Points on a hilly landscape, in no order, each with its height.
From any point a climber steps to the highest of the 2 points nearest to it. It stops when none of these is higher. Distance is the straight distance between rows; heights are no part of it.
(134): [121 143 117  90 129 124  76 163 107 157  74 134 129 140 111  93  70 168
 143  97 150 130 152 177 146 104 136 118 168 161  88 147  86 138 107 128
 122]  h=3.13
(395): [ 98  76 105 112 155  95 146 131 122 114 123 177 157 168  99 132 127 105
 112 109 155 155 118 105 124 160 134  83  93  57 180 144 142 114 139 140
 149]  h=0.59
(282): [ 77 134 114  81 126 103 101 125 135 110  72 163 110 187  75 131 119 179
 142  59 125 126 130 107  97 139 128  85  45 153 174  70 123 101 109 189
 209]  h=2.20
(620): [128 151 118 156 123 127 155 162  91 102  80  84 100 133 114  91 135 120
 175 149  96 121 114 107 137  69  85 154 150 177 151 150  92 231 139 143
 144]  h=2.51
(1647): [155 158 135 170 178 129 127 146 132 147 108 104 107 165 146  98  83  86
  88 138 181 172  57 197 145 153 102 128 155  65 168 161 162  91 131 108
  42]  h=4.13
(261): [132 141 124 208 170 168 113 129 141 132 100 104 104 133 125 104 124 174
 113 120 121 125 163 173 118 101 131 159 149 160  87 193  93 140 125  72
  81]  h=1.03
(679): [182 130 148  98  84 114  84 104 119 161 194 154 155 136 162 168 162 115
 149 142 123 110 113 123 114 126 144  94 129 159 110 102 178 121 109 145
 130]  h=3.33
(833): [ 83 107 109 120  86 100 132  61 149 112  98 143 106 131  97 181 159 179
 119 108 123 146 162 101  98 202 166  94  96 139 150  91 166  87 140 202
 184]  h=4.72
(1627): [ 92  97 103 119 101 107 117 101 173 108 157 109 122 170 102 131 200 130
  95 123 149 110 156 131  86 176 148 140 103 143 107 152 135 125  99 105
 149]  h=4.90
(1291): [105 139 122  62 105 114 119 120 162 147 143 104 113 130 161 143  82 121
 118 131 171 145 118 136 139 194 128 101 151 129 131  83 172  82  86 129
 123]  h=1.88
(327): [116 136 135 156 167 124 147 121  97  74 133 167 138 128  84 132 149 137
 108  98 103 130 149  67 119 135 139 114  59  69 152 116 101 119 157 175
 156]  h=2.61
(156): [137  98 116 126  96  97 118 108 147 113 177 120 119 156 117 132 210 122
 145 150 115 110 140 106 100 148 115 144 107 173  95 171 133 185 114 108
 146]  h=4.60
(480): [196 152 130 165 108 148 108 101 119 142 114 123 110 104 157 159 131 117
 137 114 108 119 100 119 101  61 131 132 147 203 138 100 126 133 115 110
 133]  h=1.01
(423): [114 108 144 112 145 135 148 146 132 169 179 120 162 127 131 108 159 115
  93 149 145 124 111  85 121 135 116 127  80  87 145  68 159 112 177 136
 147]  h=2.40
(1323): [130 165 149 166 182 137  91 100 146 145 110 115 116  98 128 135  86 143
  94  94 164 154 148 152 134 159 147 142 148  93 113 119 129  57 114 142
  92]  h=4.14
(59): [ 89 107 142 152 149 133  98 109 119 118 132 120 124 112 107 111 186 193
 136 124  96 121 206  98 115 152 137 120 111 155  67 164 104 139 165 128
 152]  h=3.58
(1212): [ 93 157 100 111 154 142 163 132 136  94  74  85  89 139 106  99  71 118
 108 129 154 156 124 119 137 149 135 138 155 103 178 125 113 105 115 135
 115]  h=3.84
(197): [108 133 102 150 131 106 156 118 142 149  91  84  77 143 129 139 136 133
 135 146 109 124 108 130 112 132 125 105 141 215 198  91 177 151 138 164
 191]  h=2.31
(973): [101 125 109 127 139  92  85  75 174 156 102 110  94 139  96 101 130 136
 102  90 192 152 112 160 131 170 112 158  97  99 119 107 133 111  85 135
 106]  h=1.61
(1194): [ 79  70 100  86  89 128 119 102 152 143  74 169 143  93 115 173  76 173
 116 116 146 149 166 157 130 162 182  96 140 106 137  89 154  72 120 143
 162]  h=3.45
(873): [181 151 140 129 117 116 114 148 133  91 175 134 110 138 157 102 175 120
 194 114 108 101 135 118 140 143  67 175 119 155  87 171  93 149 112 111
  89]  h=4.76
(76): [ 93 135 136  83 106 125 121 108 127 116  83 145 138  82 138 164  87 172
 121 123 130 154 197 116 148 171 192  89 167 119 105 125 131  88 117 158
 154]  h=3.07
(1443): [143 185 137 134 135 140 109 115 154  70 155 126 111 124 140 141 133 112
 144 117 139 132 146 127 129 183 123 171 131 109 107 164  91  85  76 101
  78]  h=4.85
(1324): [138 116 110  64  51  96 139 126 112 105 131 130 109 149 125 111 141 106
 164 169 139 125 100 118 140 101  97 129 166 154 140 128 135 218  95 139
 144]  h=4.46
(1560): [185 146 193 131 120 125  90 142 137 140 203 158 177 109 191 138 164 128
 159 150 125 124 125 141 163 130  99 153 138  93  36 158 118 109 128 109
  67]  h=5.99
(834): [107 118 143 121 116 123 100 139 133 129  86  92  97 116 119  49 137 162
 135 134 162 140 150 127 161 140  86 156 137 131  61 188  96 189 120 122
  96]  h=5.20
(875): [161  97 163 127 130 150 123 143 134 164 171 144 178 130 148 125 119  81
  94 159 151 108  84 184 136  74 130 146 124  75 117 126 150 121 106  84
  77]  h=4.12
(631): [157  67  91 110  79  89 125  95 135 116 131 172 152 160  86 148 173  86
 116 111 151 126  66 111 101  83 101 145  78  94 156 107 124 175 113 140
 142]  h=0.42
(713): [162 164 115 122 123 159 131 160  99 133 151 118 124 151 168 148  98 115
 141 154  88 110 132 148 111  92 145 104 200 182 129 163 124 155 112  86
 126]  h=1.18
(164): [136 168 172 156 175 132 125 102 163 100 154 118 109 111 154 134 128 118
 113 139 164 159 129 146 156 183 115 172 135  70  99 147 139  84 108 118
  59]  h=4.51
(80): [102  79 125 100  96  93 113  77 168 139 172 130 146 132 118 137 200  98
  97 160 187 141 107 137 123 165 123 172  99 102 109 149 140 130  95 120
 106]  h=5.28
(9): [129 143 134  63  84  99  86 109 156 135 112 127 114 137 130 142  94 149
 155  86 167 128 124 143 121 169 135 104 138 159 120  59 138  82  77 135
 131]  h=1.60
(692): [ 72 114 121 110 164 130 128 114 168 158 170 110 134 132 115 117 173 133
  59 132 170 128 122 103 106 178 127 150  78  70 152  87 170  85 157 123
 133]  h=2.24
(1611): [ 85 134 101 137 152 147 158 158 128 115 101  98 110 172 134 118  75 108
 110 134 134 129 136 158 119 120 140 106 173 136 177 160 137 134 116  93
 140]  h=3.66
(707): [115 158 140 110 124 167 137 139 107  97  96 127 139  95 133 126  79 152
 117 140 118 125 193 100 152 121 183 120 172 133 100 138  98 102 125 120
 118]  h=2.81
(1269): [143 178 144  78 124  88  93 143  87 147 117 128 113 143 120 100 127 154
 189 100 120 146 111  87 137 128 103  80 107 180 115 120 128 169 139 195
 171]  h=5.01
(244): [112 170 128 173 179 160 134 140 128  84  80 104 109 131  96  90 105 153
 114  88 113 113 176 133 116 107 136 158 122 126 122 166  62 129 108 103
  97]  h=0.97
(287): [118 126 101 113 159  92 109 124 130 163  75 152 119 151  96 127  96 146
 131  57 139 153  91 125 132 108 103  73  93 110 188  54 156 103 157 170
 156]  h=2.82
(365): [182 136 129 145 105 122 106  87 117  89 105 171 128 123 135 189  89 116
 140  75 115 142 139 131 117 103 161 101 157 147 128 156 107 108  88 139
 124]  h=1.64
(1241): [189 139 138 141 119 101 112 156 103 136 153 144 121 145 120  61 167  99
 151 126 139 130  48 130 152  96  41 180  84  84 117 138 102 186 123 142
  65]  h=2.79
(951): [ 84 150 120 120 167 142 155 173 123 106 122 110 132 188  87 123 151 142
 130 116  72  84 162  86  90 104 148  92  78 161 177 110 123 126 142 130
 205]  h=5.48
(1141): [ 96  82  79 162 171 106 154 112 134 122 122 144 119 174  98 122 146  95
  83 119 127 152 104 138 115 137 127 103  94  78 204 133 160 122 173 138
 154]  h=0.53
(411): [141 155 121 166 165 127 184 168 110  92 123 112  88 126 127  83 153 111
 169 126  92 127 115  85 144 113  73 173 109 136 160 156  81 192 160 136
 126]  h=2.58
(781): [128 131 138 161 123 148 124 100 105  98 100 123 115  62 109 152 148 165
 139 107  73 118 161  79 134  76 147 131 105 175 106 109  84 145 145 155
 157]  h=2.15
(1118): [ 99 103 126  64  98  76 133 137 101  93 122 181 159 161  91 128 132 123
 152 123 141 144 142  85 122 146 156  88 100  78 137 147 109 135 103 159
 173]  h=0.68
(360): [130 147  98 206 169 121 185 125 122 108 121 117  81 142 143 115 127  97
 106 144 124 163  94 148 122 145  99 146 154 104 192 198 144 159 177 134
  93]  h=4.47
(1282): [177  78 131 129 114 148 137 120 116 177 133 149 168 128 157 173 109  94
  98 154 129 118  76 149 122  72 140  99 132 125 174  79 187 114 160 123
 145]  h=2.74
(796): [106  92 117  73 129 143 156 174 123 128  95 151 170 142 127 132  66 126
 121 137 108 105 147 121 134 103 173  76 133 111 167  94 128 106 130 119
 174]  h=4.62
(1536): [128 156 160  95 135 165 156 173 138  95 138 100 147 104 133  88 112  93
 120 162 148 102 129 126 157 113 125 198 122  80  94 146  86 117  73  69
  62]  h=4.68
(1425): [ 93  86 112 125 102 106  89 118 113 152 111 155 143 127 104 142 178 193
 131 122  97 116 164 115 108 135 153  93 100 200  71 152 119 162 148 160
 191]  h=3.86
(1146): [121 144 133 139 144 153 149 177 118 183 167  92 138 121 187 103  90 127
 100 187 119 138 129 163 153 134 142 106 196 148 120 145 179 131 173 105
 109]  h=1.37
(1641): [170 125 131 169 166 158 145 154 119 122 156 162 170 141 130 135 109  84
 118 135 127 108 118 162 126  75 141 159 107  64 113 180  98 119 115  74
  77]  h=4.33
(314): [173 146 153 139 101 144 116 118  91 105 143 151 139  91 142 152 160 152
 177 125  80 115 153  97 136  98 122 125 135 171  89 153  90 170 134 145
 130]  h=2.30
(1007): [169 154 117 137 151 121 108 126 112 139 116 151 123 147 115 127  89 109
 119  68 140 144  67 137 125 106 102 109 115 114 171  94 135 111 123 142
 115]  h=3.12
(79): [100 109 122 134 136 124 127 118 151 145  56 145  97 102  97 158  67 164
 133  78 114 133 119 126 130 109 129  92 115 138 198  16 141  89 154 180
 172]  h=2.49
(1502): [117 119 110  97  77 141 122 129 143 141 108 135 147 153 115 187 125 152
 141 119  81  75 157 119  91 113 187  72 134 217 135  73 158  99 106 102
 208]  h=3.30
(1237): [147  97 133 134 122 168 120  93 135 142  99 148 155  82 126 165  80 120
  95 107 133 124 132 135 125  60 172 133 133 114 123  67 119  83 123 101
 120]  h=1.95
(775): [103 150 111 140 161 133 120 130 133 125 126 121 113 172 117 134 108 143
 120 122 119 119 156 143 111 159 151  95 158 155 137 147 151 102 131 116
 145]  h=3.49
(1326): [150 141 141  98 105 102 117 129  84 184 117 163 142  81 162 141 103 167
 137 117 133 160 106 116 151 128 128  83 150 132 114  92 170 128 164 200
 153]  h=4.03
(1010): [ 84  90  79  54  77 107 128 160 150 153 130 127 112 185 148 148  79 111
 136 156 145 110 123 213 121 143 131  81 187 172 153 115 180 129  91  95
 152]  h=3.89
(321): [133 123 129  95 151 104 106 154 126 160 163 132 135 177 128  92 142  97
 116 135 166 138  89 153 123 143  95 112 123  94 140 139 160 137 120 105
 117]  h=3.06
(870): [144 106 141 112 105 151 162 152 106 117 138 143 166  87 146 123 106 116
 128 197 127 122 159 159 157  99 165 158 167  94  82 195 107 165 110  84
  81]  h=1.51
(579): [115 127 121 172 161 162 178 161 109 145 145 101 131 108 137 109 146 123
 121 155  77 101 154 106 117 110 123 142 130 145 136 136 148 143 179 112
 154]  h=2.63
(659): [122  87 137 131  95 128 129  94 122 107 121 135 144  80 113 113 147 122
 122 118 148 131 144 108 143 118 139 173 114  84  80 152  87 160 108 135
 113]  h=1.65
(6): [164 132 139 157  99 147 129 124 153 145 147  79  97  92 159 105 166  86
 125 156 140 138  54 138 126 113  85 197 138 149 113 105 135 160 123 101
  72]  h=4.61
(1259): [ 96 103 102  85  79  73 144 131 115 138 104 117 109 132 117 109 121 110
 138 169 139 154  84 128 143 127 104 114 171 157 162 124 171 207 130 170
 162]  h=4.30
(1120): [137 139 137  63  77 107 113 155  92 119 124 119 114 137 143  95  94 121
 168 157 148 139 124 135 155 124 115 120 184 137 102 163 114 186 105 139
 116]  h=4.67
(1386): [127 174 111 197 195 136 147 121 140 120  83  97  69 177 130 103  86 112
 104 125 168 173  92 190 111 169 106 124 168 119 189 176 145 119 137 111
  91]  h=4.32
(436): [103 118 125 130 160 175 168 157 134 124 118 118 153 151 122 149 106 132
 112 124  70  84 159 109  99  78 174  79 102 144 190  73 143  84 137  94
 189]  h=5.04
(340): [154 114 116 134 111 150 181 117 118  83 145 156 129 119 137 188 143  75
 115 152  88 119 103  83 110 106 149 105 106 126 189 106 166 121 140 145
 160]  h=1.55
(876): [153 109 117 141 122 143 147  88 100  95  87 167 139  93 109 168  76 117
 118  92 112 148 127 125 136  76 165 107 127 125 163 108 113 128 124 154
 137]  h=1.79
(684): [113 120 136 124  89 150 131 105 132 124 132 157 162 139  91 187 156 165
 135 111  77  92 153  79  91 109 179  76  69 169 126  88 146 114 118 143
 210]  h=3.75
(1276): [160 150 148 143 136 133  84 122 150 144 187 112 137 134 136 129 185 137
 132  89 106  81 140 101  97 106 108 161  80 167  89  98 119  97 131  75
 125]  h=0.79
(1380): [128 125 122 123 118 170 141 117 144 156  68 125 118  75 143 154  70 147
  99 109 119 116 140 136 133 106 164 110 144 136 161  36 140  65 141 127
 151]  h=2.17
(1377): [111 160 124 151 114 158 155  97 153 103  96  52  57 106 123 111 137 119
 111 143 141 126 120 122 117 129 131 181 168 165 142 107 120 122 120  92
 112]  h=4.21
(1610): [167 125 154 120 112 107  80 109 111 188 160 160 154 116 146 151 146 156
 146  92 128 132 109 111 135 116 114  88 103 151 103  87 151 111 146 177
 158]  h=3.68
(825): [ 71  83 133 102 129 120 121  85 176 146 135 117 159 111 107 141 149 150
  86 136 190 126 155 109 106 173 158 151  89  65 118  84 137  57 125 126
 143]  h=2.05
(866): [177 125 121 146 112 146 118 125 127 159 114 114 110 113 166 131  91 104
 117 148 130 131  95 163 124  90 142 133 192 168 136 124 146 143 118 115
 105]  h=1.10
(1586): [150 147 148  89 108 123  78  95 126 128 117 160 157 118 127 172  92 152
 147  70 133 128 150 132 127 126 162  98 130 141  95  93 112  77  72 126
 130]  h=1.40
(1465): [154 135 119 161 111 182 178 127 149  77 115 111 118 109 135 126 132  62
 117 167 141 136  72 166 140  99 115 205 117  94 133 177 100 147 103  87
  47]  h=4.31
(122): [136 136 111 126 140 113 151 169  96 109 159 137 145 188 111 123 165 112
 163 129  67  85 124 102 104  97 117  92  72 162 170 159 125 175 131 124
 192]  h=5.89
(1103): [104  85 118  59  98 110 151 148 122 167 175 118 172 125 157 116 132  94
 111 191 153 137 102 110 147 157 131 100 131  94 140  87 183 119 150 135
 147]  h=2.25
(670): [126 152 126 187 162 155 186 136 133 100 142 109  90  92 138 112 154  79
 104 152 123 167  79 124 147 172  77 177 110  84 167 139 131 140 166 147
  70]  h=4.63
(864): [138  79 102 164 116 139 161  86 122  89 100 178 146 116 111 202 125 115
 113 112  91 132 124  96 101  82 178  90  93 126 197 112 134 119 132 155
 173]  h=1.66
(555): [108 153 153 164 197 152 129 134 136 103 152 145 164 109 124 157 124 140
 100 133 122 125 205 126 139 154 165 141 124  53 103 153 114  53 141 114
 104]  h=3.15
(131): [116 193 154 145 147 173 170 125 124  65 136  83  74  91 128 128 156 144
 158 129  73 100 186  48 134 136 126 158 116 138 115  96  96  92 154 142
 129]  h=3.74
(1037): [ 67  56 107 134 113 129 132  94 144 126  69 176 159 117  86 146  98 152
  87 116 139 144 170 147 120 128 191 111 124 104 145 129 121 109 131 146
 162]  h=3.77
(187): [104 164 148  80 166 111 101 160  96 146  97 131 118 137  94  94  89 162
 164  82 119 137 135  94 136 148 117  87  93 139 121  91 117 113 139 198
 163]  h=4.55
(1514): [160  94 111 101  89 111 118  96 152 145 162 164 144 154 142 181 135 106
 117 127 141 130  80 149 107 148 137  93 119 134 175  88 187 100 119 136
 146]  h=2.99
(422): [137 155 140 172 140 160 179 136 145 136 125  63  79  89 161  75 136 100
 110 168 141 150  75 131 156 147  84 194 136 124 124 153 119 159 163 118
  53]  h=4.80
(1203): [134 153 145 149 155 129 149 149 112 121 145  98 103 113 117  53 163 128
 140 118 121 129  96  87 155 113  54 197  85  95 121 122  90 168 155 130
  95]  h=2.67
(509): [106  99 130 104  99  90  98  76 147 126 106 138 151 113  83 131 139 134
 105  85 174 139 139 109 122 140 139 142  87  94 109  97 101 108 100 146
 136]  h=1.82
(849): [124 110 166 137 132 152 155 138 142 120 210 147 195  73 153 152 172  97
 122 178 122 118 135 116 144 156 141 174  99  61  90 136 130  84 147  98
  88]  h=6.06
(1440): [145 154 137 165 149 146 163 154  96 144 164 117 118 109 187 124 109 125
 121 171 108 152 132 143 152 167 119 135 194 134 124 203 144 163 191 130
  89]  h=1.31
(1125): [201 135 137 142  98 143 105 140 139 131 186 133 143 136 146 148 178  99
 141 121  94  92 110 131 101  70 116 156 119 180 103 108 124 146 109  82
 115]  h=0.91
(1313): [ 99 181 137 140 109 146 167 106 142  81 123  61  60 111 130 124 158 140
 137 143  93 117 173  73 120 178 112 160 137 171 137 110 119 132 135 140
 151]  h=3.97
(1273): [129  95 122 169 175 126 133 113 117 153 163 148 145 108 144 145 129 109
  93 155 138 172 116 151 143 157 151 121 143  55 152 171 184 118 177 139
  99]  h=3.76
(1552): [139 120 180 119 133 106  71 141 123 199 170 120 180 120 145  90 161 143
 128 143 154 125 133 140 152 120 114 147 112  90  40 133 120 119 139 118
 103]  h=5.53
(820): [107  81  91  69  74 101 123 133 145 180 143 108 114 178 141 128 118  93
 131 173 157 128  76 178 129 139 109  93 164 159 167  95 199 161 123 124
 152]  h=4.10
(785): [102  58  81 141 114 106 140 110 148 130 107 154 142 170  81 130 155  94
  91 139 136 125  76 140  99 108 118 131  89 108 173 140 148 187 135 134
 140]  h=0.47
(1132): [147 113 110 136 110  72  84  88 122 161 131 124  84 122 117 114 177 143
 143 103 137 149  84 124 135 144  87 116 126 184 106 127 148 195 153 184
 155]  h=4.58
(1020): [114 164 118 127 148 134 142 155 108  54 116 136 126 167  94 139 127 122
 150  93  88 118 180 105 113 127 148 129 107 127 133 187  65 141  91 111
 137]  h=0.88
(1351): [148 152 133 174 147 186 167 169 138 111 141 111 147 127 136 106 119  81
 135 161 121  99 133 173 135  85 129 184 137 107 104 182  89 127 100  38
  55]  h=4.48
(907): [ 93 120 125 171 124 149 141 102 142 101  77 109 108 104  99 152 126 161
 108 107  86 115 177 117  96  93 180 123 126 182 140  87 106 118 125 135
 180]  h=1.98
(1410): [ 96 137 118 207 168 162 149 116 132 141 130  72  80 109 153 134 155 141
 115 176  88 137 160 120 121 151 146 139 169 180 147 145 165 154 189 142
 143]  h=2.54
(31): [133 138 138 125 130 135 165 194 104 119 181 151 172 129 138  96 167 121
 157 165  94  94 161 114 143 125 121 154 106  86  84 189  91 152 139  98
  94]  h=2.83
(715): [145 164 160 159 155 141  90 113 134 180 140  90 105  90 158 120 117 162
 112  97 134 136 137 134 132 135 132 135 152 159  96  67 142  79 151 127
 120]  h=3.73
(226): [145  69 162  99 113  88  63 116 139 205 153 162 202 135 128 135 149 147
 139 154 189 145 125 171 143 121 146 124 129  74  60 143 138 106 112 126
 130]  h=5.13
(130): [ 96  93  94  76  90 116 110 155 128 158  78 138 125 136 148 138  39 145
 135 146 168 136 135 209 149 131 131  91 207 147 132 126 150 149  97 130
 137]  h=3.65
(127): [133 191 133 221 171 172 113 102 152 107 102  76  64 123 143 111 138 185
 128 115 123 118 172 141 114 147 144 150 180 176 103 136 100 107 137 107
  99]  h=1.11
(1137): [152 115 144 112 128 141 151 153 107 188 159 127 162 119 161 143 143 121
 120 157 100 112 103  95 119  88 125  87  99 132 164  56 177 119 182 151
 176]  h=2.56
(40): [164 144 152 195 146 141 128  89 124 125 109 108  81  53 122 118 152 143
 144  72 137 140 108  94 148 108  87 176 114 129 108  87  83 135 155 154
  88]  h=3.17
(681): [183 136 131 173 162 154 174 178 118 142 180 139 129 124 162 114 151  84
 128 146  88 103  79 149 125 108  84 167 105 118 132 142 132 142 173 104
  87]  h=2.62
(1365): [149 184 143 189 141 162 131 124 125 106 104  93  92  99 160 133 103 175
 148 130 101 143 158 126 141 125 123 145 206 192 119 168  91 142 165 141
 100]  h=1.19
(357): [159 202 142  86  96 140 135 136 138  61 159 107 108 140 152 141 101  97
 168 127 142 133 121 123 132 158 106 149 176 135 120 153  96 121  64 100
  76]  h=5.22
(204): [147 170 143  90 106 149 157 150 111 103 121 101 127 125 141  87  81  91
 139 160 152 131 115 119 151 105 111 164 155 107 123 145 105 160  90 103
  94]  h=4.89
(1072): [147 110 166 116 127 111 123  99 157 130 205 155 167 112 142 162 200  86
 129 162 169 141 106 127 128 174 111 153  86  78  93 159 137 105 124 113
  90]  h=5.63
(1185): [ 73 100  90  63 122 125 127 161 127 103  77 163 145 177  88 133  69 139
 128 111 129 113 161 152 113 136 153  58 126 136 172 135 129 118  95 118
 190]  h=4.28
(319): [115 148 145  96 132 140 101 151 110 140 111 121 157 103 122 105  93 173
 138 118 123 111 174 129 149  99 149 132 149 133  51 129  87 127 119 112
 127]  h=2.93
(662): [ 95 137 141 159 161 138 137 130 111  90 153 148 142 115 109 139 163 178
 135 142  96 135 224 100 122 194 159 121 125  89  95 183 109  99 157 146
 134]  h=3.36
(1275): [128 144 144 100 113  99 125 126  91  59 102 179 145 131  96 148 115 152
 161  91 111 146 169  86 128 140 157 101  99 113 121 171  65 140 107 154
 158]  h=0.78
(874): [142  76 108  49  76 102 128 122 142 122 123 148 162 168 102 128 136  78
 104 152 187 122  65 133 118  89  95 126 112  64 167  72 152 143  73 118
 123]  h=0.34
(887): [128 140 149 140 160 129  76 121 127 185 154 110 138 141 102 109 168 169
 114  59 118  93 143 106  87  95 113 136  61 138 100  72 115  93 144 115
 149]  h=0.64
(846): [105 108  78 137 115 141 143 120 154 137  51 106  98 148 114 150  80 126
 135 123 109 110 115 164 108  86 149 100 158 204 211  88 134 139 110 117
 184]  h=2.14
(1245): [ 73 112 125  24  88 127 149 153 152 135 165 103 139 147 141 123 120 108
 118 173 155 114 120 104 132 164 140  96 131 125 157  85 167 104 103 108
 154]  h=2.10
(790): [106 100 120 120  86 107 124  74 119 127 118 150 136 128 102 172 189 187
 141 107 110 126 151  95  93 161 153  98  86 167 107 110 135 134 134 184
 200]  h=4.19
(1431): [170 143 134 175 179 129 132 117 140 150 160 137 129 137 169 142 110  95
 107 132 146 165  79 190 137 142 113 133 161  99 165 160 180  89 149 120
  57]  h=3.96
(1051): [154 127 120 191 133 137 149 136 136  66 176 120 101 134 165 121 204 146
 173 134  83  97 169 125 141 172  71 182 146 167  72 211  94 153 136  76
  83]  h=4.52
(1494): [ 92  54 118 101 119 123 142 121 132 125 107 158 190 126 114 139 108 112
  83 155 167 127 154 146 146 121 172 121 128  55 124 159 121 109 100  96
 134]  h=4.01
(441): [154 116 118 184 105 171 154 100 169 112 110  83  84 100 134 135 133  74
  88 147 147 133  78 151 100 102 126 193 144 150 136 136 116 124  98  68
  86]  h=4.41
(1541): [152 135 167 123 112 158 137 141 129 128 183 146 199  70 158 155 165 124
 160 158  95 103 162 100 161 121 144 162 128  85  40 132 103  89 120  76
  90]  h=6.54
(398): [154 127 158 157 124 137  69  78 134 165 114 100 100  70 124 108 148 163
 131  85 144 126 115 113 142 110 105 163 126 175  79  70 116 135 142 142
 113]  h=3.40
(859): [ 95  94 151  82  95  94  64 110 150 188 149 146 178 130 133 160 117 157
 123 145 187 123 163 172 135 160 165 113 152 111  57 128 141  82  82 108
 129]  h=4.70
(332): [179 104 131 170 143 116  91 118 104 154 148 178 164 132 116 151 141 121
 126  87 117 130  99 142 113  91 133 119 103 127 135 123 125 125 135 127
 139]  h=3.37
(630): [113 141 148 114 174 126 140 155 131  98 178 147 172 150 118 125 144 113
 116 119 150 115 159 113 131 161 120 150  65  36 122 156 112  75 120 108
 112]  h=2.94
(1122): [ 88 150 115 190 181 116 150 108 149 118  93  81  45 126 120 137 145 153
 116 143 102 131 144 122 119 163 129 121 146 180 182 122 157 135 175 179
 173]  h=2.43
(1572): [142 136 132 170 187 138 160 155 108 101 182 157 141 139 109 126 161  92
 121  99 108 115 119  99 114 149 116 149  61  50 154 136 115 105 162 132
 123]  h=2.77
(478): [138 133 132  93 115  81 114 147 104 118 133 139 127 174 117 138 161 138
 178 112  92 111 118 107 104 109 121  78  92 190 137 129 137 163 117 162
 204]  h=5.49
(390): [168 180 130 167 119 162 149 145 109 136 151  89 103 115 193 155  93 139
 159 173  96 143 148 148 128 130 131 127 233 197 122 177 141 138 148 110
  83]  h=1.25
(1458): [188 126 136 136  98 114 109 145  95 113 110 144 116 125 125 114 148 132
 184 129  76 103 120 103 136  61  96 130 145 200  98 139  96 218 137 159
 151]  h=2.42
(42): [107  97 130 116 155 133 103 116 157 164 134 138 186 137 131 154 105 127
  91 144 153 111 165 186 135 124 182 127 135 104  86 140 145  77 100  72
 111]  h=4.27
(1321): [191 167 145 134 135 111 120 161  95 154 149 133 119 147 138  88 104  81
 146 107 146 136  46 132 146  84  76 146 118  82 148 101 116 141 125 128
  91]  h=2.91
(237): [114 133 137 183 152 129 122 115 139 147 106  74  77  78 142  71 159 154
 123 137 147 148 124 128 150 149  93 174 150 144  92 150 130 164 156 130
  85]  h=4.98
(931): [154  97 156 118  85 118 123 112 122 101 151 164 153  84 139 121 142 101
 142 178 162 141 140 132 170 124 130 167 144  66  55 197  94 160 102 116
  66]  h=1.57
(1661): [142 164 130 144 132 119 107 145 125  92 131 120 103 145 136  63 155 139
 172 109 131 138 144 134 153 152  76 153 142 146  79 216  80 177 122 123
  70]  h=4.99
(1057): [102 113 114  88 171 100 124 172  94 149 123 166 166 163 121 121  87 131
 127 130 137 156 144 134 138 166 149  58 131  64 170 161 152 108 154 158
 153]  h=0.52
(190): [143 102 121 126 130 114 131 164  91 128 182 150 157 155 132 112 159  97
 131 168 130 129 117 140 134 135 111 124 118  97 118 201 127 181 143 114
 119]  h=2.92
(371): [114 201 129 110 155 124 134 143 108 106  84  97  88 123 118  87  83 145
 147  91 133 162 111  85 144 126  99 120 135 143 145  88 104 125 135 164
 130]  h=4.11
(1105): [136 139 126 157 140 153 178 169 122 110 198 125 138  99 149 106 192 119
 152 149  81  99 148 109 142 152 102 171 107 112 107 162 115 145 184 109
 116]  h=2.73
(755): [156 135 142  79  83 114  91 124  94 155 133 148 152  95 176 128  91 144
 150 150 156 162 138 133 164 128 141 121 190 128  71 128 138 148 116 167
 120]  h=4.39
(1058): [ 94  91  92  52  91  99 115 132 178 142  83 127 129 169  94 106  99  99
 105 117 179 116  84 142 126 112 104 126 115 100 163  72 137 110  70 101
 128]  h=0.24
(274): [129 160 123 118 156 114 131 133 131 116 176 100  88 173 133 121 149 107
 129 115 132 124  97 118 107 179 106 121 117 150 165 133 153 130 118 119
 134]  h=3.25
(1339): [ 95 115 126 108 125 147 147 155 114 150 115 102 149 123 154 109  58 129
 102 187 158 133 146 192 164 118 162 121 190 112  98 184 140 146 136 100
 104]  h=1.44
(1230): [105 158 151 127 159 120 131 112 114  84 107 137 109 160  59 123 129 153
 135  66 106 113 142  70  98 120 121 108  41 118 160  57  94  96 125 194
 175]  h=2.38
(1363): [115 142 111  74 120 103  85 159 120 166  63 146 128 129 127 123  35 161
 158 102 138 133 121 186 132 124 121  83 166 164 135  99 126 118 120 155
 148]  h=3.39
(1038): [133 120 112 167 119  84 114 107 122 151 136 107  93 116 153 110 161 145
 129 146 126 157 101 134 144 153  82 130 158 165 107 183 155 202 163 167
 116]  h=4.78
(456): [102  87  85  93 124  67 112 126 139 138  76 183 135 189  92 148  98 135
 137  63 131 147  99 139 115 150 121  63  90 128 206  90 151 121 126 170
 183]  h=2.55
(1069): [ 71 111  95 136 119 134 111 114 158 131  44 104  91 126 104 128  89 165
 123 114 109 113 157 170 102 120 149 117 152 210 143  95 107 129 118 129
 172]  h=1.99

Call two points neighbours if one is among the 2 nearest of the other. Go from one point of each pair to the other, from neighbour to neighbour, staying as high as possible. Name the lowest point that can't be avoided.
(122), (204) => (1465)
(1541), (833) => (1194)
(122), (834) => (1132)

Where does a climber stop that starts at each point below?
(76) => (1541)
(1230) => (833)
(31) => (122)
(1118) => (390)
